Each row is a point on a landscape with many peaks, with its height.
A climber steps from a point to the highest of its 4 nearest points, and stops where none of them is higher. Distance is the straight distance between rows; heights are no part of it.
gere (h 511): [-25 -24   1 -13  -9 -10  68   5 -31]
gusi (h 308): [-14  44 -74 -32  17  -5 -27 -12  48]
mebi (h 552): [-17  28   9 -11  30 -21  26   7  41]
lofis (h 325): [ 10 -36  48  10 -14  -5  39   2 -29]
Fad (h 327): [-19 -30  48  -9   6 -24  65  10 -12]
mulim (h 62): [  2 -35 -36   5 -38  29 -29  -5 -62]
vigut (h 488): [ 23 -32  44  29 -17  16  -2   1 -33]
kupu (h 324): [-18  31 -51  -9   1  15 -27  15  13]
kula (h 50): [ 15  43   3   4  35  -7 -39  -3  64]
Des (h 401): [-3 -3 54 13 16 -6 26 12  9]
roz (h 317): [-12  -9 -19  -3 -19   1  43   9 -31]
kav (h 179): [  5  32  57   5  48 -28  -8   2  68]
zof (h 309): [ 3  5 41 20 11  2  4 22 15]
daliv (h 175): [ 50 -62  48   5 -34 -27  23 -45 -66]
Fotin (h 516): [ 10  48 -30  -2  25   8 -73  -9  61]
feg (h 338): [-20 -10  58  -6  17 -19  44  17  10]
figo (h 126): [-23   6 -54  -9 -22  33 -35  21 -31]
memig (h 310): [ 20  25 -75 -50  39 -14 -60 -73  75]
nom (h 565): [-29  24 -52 -13  -2   7   8  13   8]
luvev (h 266): [  9 -36   1   9 -26   7  30  -5 -51]
bugez (h 71): [ -3  27  46 -17  52 -44   8 -11  79]
mobim (h 250): [ 16 -51  39  -3 -20 -15  54 -22 -52]
Dur (h 174): [-14 -17 -35   3 -31  21   1  16 -44]
Bafu (h 388): [ -3  24  29   8  30 -14   4   9  41]
geker (h 222): [ 11  25  28  27  18  12 -29  19  31]
sunof (h 188): [ 14 -14   6  26 -27  31 -33   7 -37]
nim (h 70): [ -5  31 -38   0   4  28 -77  20  14]
fisuz (h 151): [ 34 -49  13   9 -45   1   0 -32 -75]
Babi (h 145): [ -7  41 -63 -15   7  18 -63  11  35]
zutor (h 561): [  4  38 -64 -40  37 -23 -30 -44  68]
memi (h 169): [ 43 -61  35   0 -37 -28  32 -54 -70]
vur (h 193): [ -4  33 -31  -4  11   9 -33  12  34]
luze (h 332): [-32  16 -71 -23 -15  11  12  19 -21]
Nibur (h 346): [ 13 -30  19  21 -26  14  13  -4 -41]
pov (h 295): [ 5  4 64 20 19 -4  1 14 29]
guni (h 292): [ -4  -4  20  15  -3   4  24  17 -11]
ramem (h 377): [-16   8  31   1  14 -12  32  18  20]
pasot (h 68): [  3 -42 -45   0 -54  18 -12 -15 -80]
poroz (h 245): [ 29 -51  46   8 -23  -7  29 -24 -51]
zot (h 157): [ 13  33 -15 -29  53 -39 -16 -57  89]
zetu (h 614): [ 19  -2  41  38  -2  18 -32  15   4]
kudal (h 452): [-29  13   2 -16  15 -20  50  13  22]
muni (h 18): [-15  12 -46   1 -15  41 -56  27 -14]
lunug (h 176): [-26 -17 -62 -13 -36  19  12  11 -53]
bages (h 374): [ 27  -6  69  42   2  22 -26  15   2]
Gub (h 343): [-16  -8   7   3  -8  -6  38  13 -16]
tima (h 398): [-21  32 -37 -18  17 -20  23   6  32]
tigi (h 212): [-3  4 -8 11 -2 12 -1 21  1]

Call two points neighbours if one is among the 4 nearest of the other. Go from one point of each pair to the other, from neighbour to neighbour, staying as high as possible. Name the lowest point that can't be avoided.
vigut, nom -> lofis
mebi, gere -> Gub
nom, zutor -> gusi
Des, nom -> ramem
nom, mebi -> tima

Where does a climber stop that starts at each point below?
muni -> nom
mobim -> vigut
nim -> nom
pasot -> nom
ramem -> mebi
Dur -> gere
luvev -> vigut
poroz -> vigut
kav -> mebi
